Points, in no order, along strands that fork, close into loops and pass close to each other.
Points whose rows are less than 158 apart are linked; no others are. Some points are linked to none.
j_469: [ 28,   6, -40,  11, -58,   2,   3, -18, -84,  41,  11, -23,  -6, -13,   2,
  45, -32, -51,  -8,  33,   6, -17,   4,  -7,  11,  -6,  -2,  31,  18,  19,
 -10,  11]
j_864: [-19, -30,  17,  13,   7, -74,  50,  15,  65,  30,   3,  48,  -5,  -6,  47,
   4,  12,  21,  25, -56,  -5,  -1,  60,  35,  60,  37, -15, -22,  18,  57,
 -36,  34]
j_310: [-37,  -1,  37,  -2, -49, -20,  26,  33,  29,   9, -11, -28,  41,  -3,  24,
 -10, -36,  41, -14, -67,  27,   4,  21, -23,  68,  57,  -1,   1, -12,  69,
 -25,  12]
j_257: [-31, -56,  11, -11,  27,  36, -25,  11, -26,  -7,  14,  17, -19,   5, -29,
 -18, -36,  68,  80, -39,  29, -21,  -1, -52,  25, -23, -20,   7,  -8,   1,
   8, -28]
j_757: [-38, -43,  20,  39,   8, -21,  68, -36,  12, -61,  39,  -3,  15,  19, -20,
 -16, -44,  -2, -61, -39, -21,  10, -23, -26, -44,  35, -49,  -4,  -3,  11,
 -50, -15]
j_269: [-43, -47,  -4,  15,  22,  27,  25,  19, -18,  -9,  66, -34, -11,   1,  15,
 -34, -13,  20, -16, -94,   3, -10,  17,  -8, -21,  12,  -9,   7,  26,  16,
 -65,  -2]
j_43: [ 13, -15,  -4,  21,  18, -31,  14,   7, -44,   2,  18,  11, -14,  10,  10,
  -4,  -3,  24,   8,  37, -11, -25,   1,  12, -74, -41,  35,  21, -47, -17,
 -25,  10]
j_973: [ 30,  82, -65, -41,   5, -19,   0, -15,  19,   8, -15,   5, -22,   6,  45,
 -34, -65,   0, -19,  85,   6, -21, -26,   1, -34, -65, -22,   7,  27, -22,
  46, -35]
j_553: [-17,   7,  23,   3,   7, -25,  35, -70, -47,   8, -46, -18,  11,  42, -56,
  37, -21, -22,  46, -20, -33,  13,   4, -37,  42, -49, -24,   5, -44,  29,
  34, -16]
j_282: [ 26, -63,   7,  37,   0, -23,  11,  13,  34, -20,   8,  55,  -2,  31, -28,
  23,  24, -43, -28,  40,  25,  20,   8, -26,  21,  74,  -1,   7,  32,  31,
 -16,   2]
j_144: [ 64, -35, -35,   8, -41,  22, -17,  37, -23,  27,  17,  70, -37, -31,  -3,
  14, -20,   1,   6,  31,  36, -23, -26, -32, -28,  34,  41,   3,  26, -16,
 -43,  34]
j_274: [ -2,  15,   8, -41,   1, -14,   9, -18, -38,  13,  17, -14,  32,  -2,   2,
 -22, -33,  90, -53, -22,  -3, -40,  -4,  36, -49, -10, -27, -27, -13,  30,
 -72, -41]
j_431: [ 35, -63,  30,  43,  28,  -5, -36,  -6,  19,   9, -13,  45, -15, -31,  -7,
  31, -44,  31, -21,  44,  32,  11,  15, -45,  12,   8, -11,  14,  45, -23,
   9,  19]
j_556: [-22,  60, -14, -13,   1,  -7,  15, -28,  20, -25,   5,  -6,   7,  33,  -8,
 -23,  34, -24,   6,  63, -47,  -4,   2,  34, -37, -59,   9, -19, -25, -56,
  26,   8]
j_239: [ 19,   8,  -1, -58, -17,  19, -37,  43,  44, -10, -37,  -3,  -4,  14, -15,
  12,  35,   8,  20,  18,  48,   4, -52,   5,  41, -37,   2,   0,  27, -30,
  51, -25]
j_191: [ 13,  40,  35, -39,  -4,   8,  51,  10,  12,  -5,  -3, -34,  16,  57, -68,
  16,  18, -33, -38, -46, -23,  87,  41,  19, -31,  45,  15, -26, -22,  28,
 -58, -22]
j_301: [-48,  40, -78, -20,  21,  33,  65, -31, -25,  31,   2, -14, -19,  15, -24,
 -22,  38, -40,  53,  28, -43,  -7,  81,  60,   2, -28,  -9,  -6, -17, -36,
 -23, -28]
j_424: [  5, -70,  67,   1,  21, -66,  33, -29,   4, -13,  -8,  72,   3,  25,  29,
  14,  11,  44, -20,  -2,  14, -41, -33, -48,  42,   5, -19,  42,  28,  39,
 -31,  -1]
j_59: [ 20, -61,  18,  40,  10, -12, -30, -43, -24,  -5,  -2,  60, -12, -33,  12,
  23, -71,  40,  -5,   9,   7, -27, -39, -69, -33,   0, -27,   7,  37,   2,
  -9,  16]
j_333: [-26, -52, -28,  43,  37,  -8,  47, -18, -14, -16,  40,   6,  -2, -10,   3,
 -23, -54,  36, -58, -78,  -1, -21,  21,  -5, -42,  19, -38, -20,  -5,  36,
 -76,  -8]
j_719: [ -1,   0,  24,  22,  70,  22, -64,  29,  12,   4,  12, -34, -17, -26,   0,
 -38, -13,  14,  -7, -61, -16,  41,  47,  39, -31, -18,  11, -28,  25, -11,
  27,  19]
j_782: [ 35,  17,  31,  -8, -60, -59,  -4, -20,   2,  63, -10,  40,  13, -44,  53,
  35,   7,  40,  -3,  66,  19, -29,  21,  33,  43,   9,   7,  -2,  42,  -3,
 -20,   8]
j_743: [-23,  66,  10, -31,   3,  20,  48, -33,   2, -23,  35,   3,  18,  34, -56,
  16,  40, -29, -20,  87, -56,  30,  43,  20, -32, -48, -47,  13, -23, -56,
 -33,   0]
j_120: [ 44,  -6,  15,   2, -54, -14,   3,  40, -53,  32,  -3,  31,  13,  24,  -1,
  -2,  39,  24,  18,  52,  42, -28, -19, -16,   6,  22,  71,  31, -44,  35,
 -25,  13]
j_809: [ 37,  10, -49, -30,  27,  14, -18,  -6, -37,   7, -24, -24, -33,  17, -15,
  41,  11, -38,  37,  45,  -7,  11, -39,   3,  -4, -69,  -4,  18, -17, -12,
  43, -32]
j_489: [-50, -33,  28,  39, -47, -46, -17, -56,  -8, -34,  45,  17,  58,  31,  10,
  10, -12,  47,  51,  30,  27,   2, -21, -42,  15,  65, -37, -57,   5,  50,
 -29,   4]
j_691: [ 44,   3, -64,  50, -38, -13,  20,  37, -11,   2,   9,   6, -30, -45,  19,
  22,   8, -85, -14, -15, -10, -16,   0,   2, -18,  17,  64,  20, -43, -20,
 -16,  35]
j_607: [-20,  45, -39, -33,  12,  32,  77, -27,  -1,  -2,  24,  -7,  -2,  16, -57,
   5,  52, -53,   8,  78, -63,  33,  65,  39,  17,   5, -34,  17, -35, -38,
 -28, -26]
j_831: [ 32, -26,   7,  53,  15,  13, -14, -23,  -6,   7,   7,  36,  -2, -13,  13,
  25,  58, -68, -96,  35, -21, -24, -28,  -9, -83,  34,  19,  13,  40, -23,
 -31,  32]
j_636: [ 23, -15,  42, -18,   3, -23,  -8,  22,  23,   1,  24, -41, -15, -46, -17,
  -9,   5,  -4,  -1,  32, -46,  98, -21,   4, -19,  52,   6,   1,  20,   6,
   1,   1]
j_101: [-17, -31, -40,  -1,  16,   9,  22,  25, -17,  28,  35, -25, -41, -49,   3,
 -20, -42,   2,  27, -54, -15,   3,  62,  19,  19,  11,  -3,   8,  38,  -2,
 -37,   3]
j_789: [ -3,  57, -74,  32,  -7, -16,  -7,  28,  11,  12,  27, -25, -13, -11,  45,
 -26,  16, -41,  38,  29, -21,   7,  53,  60, -37, -16,  56, -19, -23, -39,
   4,  34]
j_892: [-59, -14,  33,   6,  11,  11,  49,  12, -12, -12, -19, -64,  39,  22,  -7,
 -33, -28,  41,   3, -64,   7,  23,  43, -36,  26,  34,   6,  18, -56,  44,
 -30, -20]
j_363: [-31,  -6, -13,  11,  31,   2,  39, -72,   0,  51, -38,  29,   3,  15, -30,
  23,  -4, -16,  32, -34, -17, -56,  63,  29,  50, -36, -51, -26,  17,  36,
  27, -21]
j_538: [-11,  21,  63,  -1, -10,  -5, -37,   9,  27,   0,   8, -17,  44,  30, -22,
  16,  14,  13, -48, -29,  10,  14, -19,  28, -44,  -1,   9, -53,  38,   8,
  -8,  13]
j_128: [-44,  -2, -27,  -1,  49,  11, -37, -41,  40, -16,  20, -59, -10, -12, -27,
  35,  32, -61,  40,   9, -35,  56,  24,  41,  41, -19, -65,  -5,  34, -47,
  59,  -2]
j_667: [-12, -12, -21, -12,  -6, -21,  59,  26,  33,  51,  17,  24, -27, -63,  13,
 -21,   4,  14,  12, -38,  -8, -10,  72,  45,  55,  42,  -7,  -1,  35,  22,
 -46,  10]
j_741: [ 27, -49,  60,  23,  40,   3,   2,  33,  -5, -19,  -5, -10, -13,  -1,  -7,
 -29,   4,  20, -26, -45, -11,  23, -12, -58,   2,  -4,  45,  42, -21,  26,
  11,  27]
j_99: [-13,   3,  18,  17, -56,   2,  -3,  30,  43, -43,  26,  23,  17,  19, -28,
  38,  49, -56, -56,  25,  11,  30, -34,  12, -76,  47,  20, -21, -11, -23,
  -6,  22]
j_834: [-56,  27,   2, -27,  23,   3,  28, -78, -24,  15,   4, -20,  37, -11,  -3,
 -28, -22,  45, -32, -76, -45, -35,  25,  41, -29,   1, -55, -49,  -5,  39,
 -57, -36]
j_382: [-14,   0,  39,  -5,  21, -29,  56,  15,  26, -30,  -2,  -6,  12,  83, -71,
  20,  -1,  16, -11, -75,  -9,  78,  22,   6, -58,  10,   8, -29, -57,  22,
 -54, -16]
j_179: [-28,   2,  41,  14, -61, -67,  -4,   0,  14, -15,  13,   1,  60,  12,  11,
   2, -23,  71,  19, -21,  27,  41, -12, -15,  17,  73,  -3, -46, -40,  63,
 -30,  13]
j_280: [ 17,  35,   1, -39, -80,  -9,  10,  46,  17,  19,   0, -16,  17, -20, -16,
  17,   8, -28, -32,  44,  16,  13,   7,  36,  28,  53,  11,   3,   2,   7,
  -2, -16]
j_81: [-21, -11,  24,  45,   6, -35,  -8, -55, -17, -15, -22,  16,  46,  31,  -9,
   6, -14,  32,  14, -70,  -1, -32,  -6, -31,   2, -10,  10, -42, -59,  56,
   6,  12]
j_885: [-22,  -8,  31,  15,  33, -32,  41,   6,  38, -41, -14,  -9,   1,  19, -55,
 -13, -12,  35,   9, -47, -26,  82,  12,  20, -74,  -7,   7, -35, -63, -33,
 -17,  -4]
j_963: [-91,  11,  19, -49,  18,  -3,  18, -84,   3, -16,   2, -12,  52,  13,  -9,
 -34,  17,  75,  13, -61, -24, -19,   9,  18,  -8,  10, -66, -45, -62,  31,
 -52, -54]
j_39: [ 29,  50, -71,  20,  29,  28, -71, -20,  15, -14, -39,   4, -33, -40,  22,
 -24,  -9, -52,  13,   2, -10,   5, -36,  22, -39, -57,   2, -20,  12, -50,
  85,  19]
j_512: [ -2,  15,  28, -32,  13,  -4,   5, -35, -31,  -9,  -5,  -2,  21,   9,   1,
 -34, -30,  49, -53,  43, -16, -63, -32,  16, -50, -54, -28,   5,  13, -11,
  -2, -36]
j_391: [ 14, -35,  14,  44,  33, -26, -28,  -3, -41,   1,   7,  44,   7, -14,  28,
  -7, -32,  88,  11,   9,  29, -40,   7, -11, -62, -28,  19, -16, -62,  -4,
 -21,  13]
j_14: [ 30, -35,  70, -11,  24, -28,  -6,  33,  19, -19,  -5, -16, -13, -26, -18,
 -22,   1,  30, -11,   9, -37,  71, -45, -37, -39,  16,  26,  22, -18,  20,
  24,  13]
j_414: [ -7,  33, -44,   6, -58, -18,  15,  43,  17,  25, -17,  54,  -5, -18,  28,
 -39,  54,  19,  49,  18,  49, -48,   5,  46,  37, -11,  45,  -5, -10, -37,
  13,   9]
j_706: [  -6,  -25,   28,   14,  -17,   -9,   49,   -5,   57,  -60,   21,   44,
   20,   74,  -57,   32,   51, -109,  -43,   15,   -5,   41,   18,   -9,
   23,   85,  -18,  -12,   14,   31,   -9,   -5]
j_685: [-41,   2,  19,  44,  62,  18,  -8, -12,   6, -22,   4, -30,   0,  -5, -31,
 -44, -37,  28, -10, -55, -34,  49,  56,  38, -75, -20, -13, -47, -19, -16,
  11,  -2]
j_3: [  8,  25, -46, -34, -14,  -5,  26,  -8, -14,  -1, -15,   1, -14,   5,  -2,
  -9, -54,   9, -38,  54,   9, -54, -20,  30, -43, -64, -37,   5,  23, -41,
  -5, -38]
j_565: [-37,  26,  20,  53,  -5, -19, -50, -54,  18,   7,   0,  36,  18, -50,  33,
 -29, -11,   5,  29,  -4,  -7, -42,   7,  45, -25, -27, -14, -66,  33, -53,
  58,  13]
j_915: [ 45, -29,  21,  -6, -13, -31, -41,  25,   4,  16,  45, -16, -23, -31,  29,
  54,  20, -32,  -3,  23, -13,  62,  -5, -10, -10,  47,  12,  11,  41,  16,
 -16,  43]
j_109: [-19,   7,  15, -33, -33,  33, -36,  37,  18, -15,   8, -36,   6,  39,  -7,
  28,  52, -49,   2, -23,  36, -21, -43,  -6,  17, -22,  19,  19,  31, -24,
  24,   2]
j_909: [-10, -27,  37,  37,  -4, -10,  -3, -52, -47,  -1, -36, -17,  30,  41,  -4,
  27, -44,  -9,  25, -45,   2, -21, -17, -76,  47, -18,  -6,   2, -21,  53,
  33,   3]
j_793: [ 51, -23,   9,   0,  39,  24, -88, -49, -75,  36, -14, -12, -21,   1,  21,
  70,  -3, -39, -27,  16, -17,  -6, -20, -34,  -9, -37, -13,  44,  65,  -1,
  18,  46]
j_268: [-49,   2,  27, -16, -12,   4,  -5,  38,  39, -11,  -1,  18,  24,  14,  31,
 -13,  33,  64, -20, -47,  57, -72, -13,  15,  34, -43,   4,  18,   3, -28,
 -16,   8]
j_50: [-31,  17,  39, -11, -34, -12,  -1,  72,  49, -31,  24,  -3,  23,  25,  41,
 -30,  44,  37, -34,  -5,  40, -20, -20,  29, -38, -10,  39,  15,  -3, -38,
 -22,  24]
j_178: [-16,  32,  11,  17,  19, -11,  18, -19, -36, -10, -49,   4,  29,  21, -11,
 -46,   2,  37,   8, -73, -16, -42,  -6,  -2, -23, -26,  45, -21, -95,  24,
  -2, -14]
j_142: [ 56, -22,  14, -40, -29,  26, -48,  44,   1,   1,  44, -20, -24, -41,  31,
  68,   0, -59, -59,  30,   8,  52, -33, -28,   1,  68,  -4,  49,  57,  20,
 -15,  35]
j_530: [ 31, -62,  12,  36, -11,   3,  -4,  23,  46, -13, -15,  34,  -9, -23, -39,
   0, -35,  -7, -51,   5,  36,  36,  -4, -43,  27,  59, -10,  -2,  41,   7,
  -1,  15]
j_673: [ 41,  33, -30, -48,  17,  22,  -5,  25,  54, -14, -33,  -1,   9,   7, -28,
  36,  73, -21, -23,  66,  29,   7, -33,  32,  63,  -2,  -6,  12, -21, -22,
  46, -46]
j_763: [ 18,  14, -33,  -4, -59,  12,   4,  73,  44, -24,  15,  -7,  -3, -24,  -9,
   8,  11, -61, -36,  66,  26,  31, -20,  29, -32,  70,  27,   6, -25, -33,
   6,  -5]
j_240: [ 55,   8, -42,  15, -18,  29, -52, -17, -94,  48,  10,  -7, -35, -34,  47,
  42, -30, -23,  14,  36,   3, -24,   1, -19,  -1, -30,  17,  37,  45,   2,
  -7,  55]
j_298: [ 30,  86, -90, -46,  57,  67, -24,  -9,  -3,  -3,   6, -50,  18,  53,  -8,
  18,  63, -47,   0, 111, -14,  28, -14,  42,  28,  -3, -16,  -1, -10,  10,
  40, -47]
j_952: [ -3,  -5, -30,  21,  39,  49,   3, -57, -27,  62, -28,   8,  -4, -11, -25,
 -12,  29, -25,  11,  41, -12, -50,  61,  30,  62, -49, -26,   1,  22,  -3,
  64, -19]
j_413: [ 50, -29, -48,   5, -63,  34,   4,  36,   6,  -2,  27,  69, -55, -59,  27,
  35,  26, -51,  -1,  50,  33, -12, -53, -38,   8,  52,  13,  40,   7, -48,
  -2,  27]
j_276: [-27,  61, -75,   5,  12,   2,  20, -19, -11,   8, -13, -16, -17,  -1,   1,
 -38, -19, -26,  57,  12, -39,   2,  42,  53, -26, -35,  12, -15, -24, -39,
  24, -18]
j_784: [ 12,  52, -24,  -1,  22,   4, -76, -13,  31,   5,  -7,  -5,  -4,  -3,  73,
   5,  46, -40,  10,  50,  -5, -16, -35,  26, -51, -52,  11, -10,  52, -54,
  47,  24]
j_551: [  8, -61,  65,  18,  36, -35,  35,   2,   1, -34,  -4,  16,   5,  52,  23,
 -20,  20,  -5, -24, -67, -22, -12, -33, -71,  31,   8,  16,  35,   1,  59,
 -28,  16]
j_594: [-29,  -9,  51,   0,  44,  15, -52,  19,   4,   4,   1,  28,  15,  -8,  35,
 -35,  12,  92,  10, -66,  33, -61,  14,  12,   8, -49,  11, -17, -14,  -5,
  16,   8]
j_630: [-54,  38,  24,  10,  21, -23,  36,   1,  23, -20, -69,  -6,  28,  -2,   8,
 -45, -32,  62, -11, -65,  -6, -24,  24,  23,   1, -30,   0,   6, -92,  -7,
  17,  -6]
j_848: [-15, -10,  -5,   7, -55, -26, -20,  -1, -30,  -2,  23, -18,  -7,  10,   0,
  40, -25, -25,  65, -43,   3,  -5, -50, -26, -24, -11,  -1, -14,  16,   0,
   1,  15]
j_429: [ 47, -17, -24, -16, -61,  45, -27,  26,  29,  -8,   6,   6, -40, -68,  32,
  39,  -7, -29,  13,  27,  33,  25, -48, -62,  62,  34,   9,  36,  32, -44,
  31,  36]
j_279: [  9,  -8, -29, -47,  44,  40, -38,  22, -22,  15, -10, -58, -30, -22, -43,
 -14,  -6,  -4,  62,  19, -15,  74,  16,  16,  13,  16,  -7,   7,  22, -12,
  21, -37]
j_900: [ 12,  21, -40, -20,  14, -22,  20, -41, -54,  34, -46, -19, -31,  29, -54,
  42,   6, -45,  73,  -8, -33,  21, -14,   3,  19, -62, -10,  -7, -38,  -5,
  35, -35]
j_220: [ 28, -34,   2,  27,  28,  -3,  -5,  -1, -22,  15,  24,  16, -19, -25,   7,
   0,  -1,   0, -63,   8, -12, -25,   3,  15, -62, -19,   6,   3,  37, -19,
 -37,  24]
j_163: [ 29,  69, -98, -46,  57,   8,   7, -21,  14,  -5,   9, -29, -36,  -5,  32,
 -33, -25, -29,  -5, 102, -30,  20, -16,  10,  -5, -35, -32,  32,   3, -31,
  46, -50]
j_962: [ 14, -51, -10,  -5, -48,  56, -28,  -4, -13,  -4,  27,  -4, -43, -23,   1,
  32, -28, -54,  15,  -6,  18,  12, -53, -95,  60,  38, -19,  46,  64,  -7,
  21,  43]
j_369: [-13, -17,   6, -13,  54,  54, -38,  24, -54,  15,   3,   2, -19,  15,   0,
 -54,  -4,  66,  79, -50,  10, -39,  19, -17,   0, -49,  28,  -7, -31,  10,
  10, -18]
j_709: [ 29, -80,  61,  15,  28, -39, -24, -45,  -9, -25,  12,  71,  -1,  14,  40,
  30, -37,  71, -17,  -7,  10, -31, -37, -78,   0,   8, -39,   5,  42,  27,
 -42,   0]
j_643: [ 19,  20, -50,  59, -63, -24,   1,  19, -15,  14,  24,  -1,  -8, -37,  47,
  25,  13, -49,  19,  51,  -2,  -6,  15,  27, -33,   9,  52,  -7, -16, -36,
 -14,  43]
j_331: [-60, -11,  25,  25,  29,  -6,  20, -41,  19,   2, -50,  15,  43,  54, -18,
 -24,   4,  30,  38, -87, -11, -20,  37,  -8,  47,  17, -16, -54, -27,  79,
   7, -10]
j_322: [ 34,  21,  40, -42, -53, -25, -21,  20,  29,  45, -13,  12,  22, -44,   0,
  13,   6,  25, -35,  46,  30,  -3,  11,  28,  59,  29,  -2, -15,  60,  15,
   7,   1]
j_433: [ 49, -44, -14,  39,  -1,  10, -22,  34, -15,   3,  16,  89, -32, -28,   9,
 -13, -17,  69,  16,  -3,  30, -36, -14, -27, -39,   3,  56, -13, -17, -19,
 -40,  41]
j_402: [ 46,  49, -93, -44,  49,  38, -25,  -7, -27,  -1,  -1, -50, -25,   6,  10,
  22,  14, -40,  35,  90, -25,  41, -40,  21,   5, -20, -25,  19, -14,   0,
  51, -34]
j_455: [  1,  47,  12,  -7, -11, -41, -41, -13,  17,  19,  21,  24,  -2, -28,  64,
 -23,  38,  17,  17,  23, -20, -33,  -4,  64, -46, -42,  26, -48,  44, -41,
   9,  25]
j_622: [ -5,  10,  10,   2, -26,  15,  41,  -3,  -7, -20,  13, -11,  18,  71, -71,
  28,  15, -85, -44, -17, -16,  35,  32,  -6,   7,  55,  10,  -3,  -3,  44,
 -24,  -7]
j_826: [  6,  16,  -8, -17,  16,  37,  22, -17, -14,  27, -53, -10,  -7, -27, -23,
 -47, -12,   9,   0,   9,  -6, -29,  14,  10,  50, -36, -23,  14,  -2,  -9,
  55, -46]
j_261: [-35,  38,  40, -36,  19,  -4,  41,  -1,  21,   6, -87, -16,  11, -24,  14,
 -65, -32,  52,  -9, -19,  -8, -34,  23,  19,  52, -35, -19,  39, -51,  -5,
  46, -33]
j_460: [ -24,   -9,   17,   23,   17,   29,  -27,   64,   19,  -28,    3,  -73,
   -1,  -15,   17,  -22,  -50,   41,    4, -102,   13,   41,   51,  -10,
   -4,   -9,   24,   -7,   -8,  -17,    0,   18]
j_22: [ 20,  56, -54, -63,   5,  49,  22,  31,  24, -36,   7, -44,   5,  33,  -9,
  29,  66, -67, -36,  70,   5,  10, -35,  36,  28,  16,  -7,  37, -46, -21,
  25, -59]
j_497: [  71,   37, -106,    7,    1,   35,   -4,   32,   -2,   -9,   -4,  -21,
  -30,  -65,   34,   31,    6,  -80,  -14,   15,  -14,   13,  -29,   20,
   28,   12,   26,   29,  -31,  -18,   17,   17]
j_60: [ 24, -22,  16,   2, -11,   0,  14, -20, -52,  33, -16,  -9,   3,  -8,   6,
  16, -56,  -3, -19,  -9,   4, -28,  10, -55,  65,   2, -16,  24,  22,  54,
  -2,   8]
j_855: [ -8,  32,   1, -36, -47,  19,  21,  42, -23,   4,   2, -40,   7,  -3,  40,
 -64, -12,  28,  -8,  61,  16, -10,  -1, -18,  42,   9,  26,  65, -13,   1,
   7,  -1]
j_998: [ -5, -21,  52,  12, -16, -75,  26, -17,   8,  23,   6,  42,  13,  -2,  43,
  26,  21,  19, -12,   8,   4, -22,  11,   0,  35,  23,  -2,  16,  17,  27,
 -35,  27]
j_326: [  7,  18, -15, -83, -12,  22, -41,  49,  32,  -3,  -7, -49, -28,  -2, -18,
   0,  -9,  11,  64,  -8,  21,  61, -34,   6,  21,  -4,  -6,   4,  32, -29,
  31, -42]
j_75: [-41, -18,  59, -16, -52,  30, -24,  63,   2, -27,   7, -56,  31,  47, -11,
   2,  19,  14,  33, -28,  48,   8, -27, -51,  30,  21,  28,  24,   8,  17,
  16,  -2]
j_450: [-10,  35, -16,  38,  11,  12, -53, -35,  -2,  -2, -22,  22, -17, -46,  19,
 -48, -56,   0,  62,   2,   2, -28,  -8,  25, -18, -53, -24, -39,   5, -49,
 106,  -8]
j_768: [-39, -32,  20, -14, -12,  51,   2,  46, -12, -20,  -5, -36,  10,  21, -35,
 -48, -16,  52,  49, -67,  39,  24,  -3, -58,  30,  35,  17,  15, -13,  26,
 -22, -34]
j_736: [-50, -30,  18,   3,  23, -16,  36, -34,  42,  20, -42,  27,  11,  38, -45,
   6,  26, -10,  46, -59,   0, -39,  20,   4,  78, -10, -28, -26,  15,  36,
  28, -22]
j_608: [   2,   -7,   45,   64,  -25,    3,   -7,  -11,   28,  -25,   17,   30,
   22,   24,    6,   32,   66,  -72,  -99,    7,   -9,   22,  -25,  -17,
 -101,   57,   35,  -17,   15,   -8,  -22,   60]

A fork is a point with three links, a tip a point with one. Leave the first point through the second and follow the links. Name the first fork or tip that comes.
j_402 / j_163 -> j_963
j_178 / j_630 -> j_81
j_99 / j_608 -> j_962
j_43 / j_220 -> j_998
j_719 / j_685 -> j_424
j_59 / j_431 -> j_460
j_963 / j_834 -> j_402

A piece is two or more points that can be reached from each other along the links. Count, over all rows, the pieces, the separate loops (a circle has one, a figure eight two, a Y none), the forks (points with three links) and the tips (points with one).
pieces -> 4
loops -> 3
forks -> 8
tips -> 10

Name the points in between on the shortest way along the links from the first point to the second, in order.
j_60 / j_257 -> j_909, j_553, j_900, j_809, j_402, j_298, j_22, j_673, j_239, j_109, j_75, j_768
j_741 / j_962 -> j_551, j_424, j_998, j_782, j_322, j_280, j_763, j_99, j_608, j_831, j_220, j_43, j_391, j_433, j_144, j_413, j_429
j_269 / j_14 -> j_101, j_667, j_864, j_998, j_424, j_551, j_741
j_834 / j_952 -> j_274, j_512, j_3, j_973, j_163, j_402, j_809, j_900, j_553, j_909, j_81, j_331, j_736, j_363
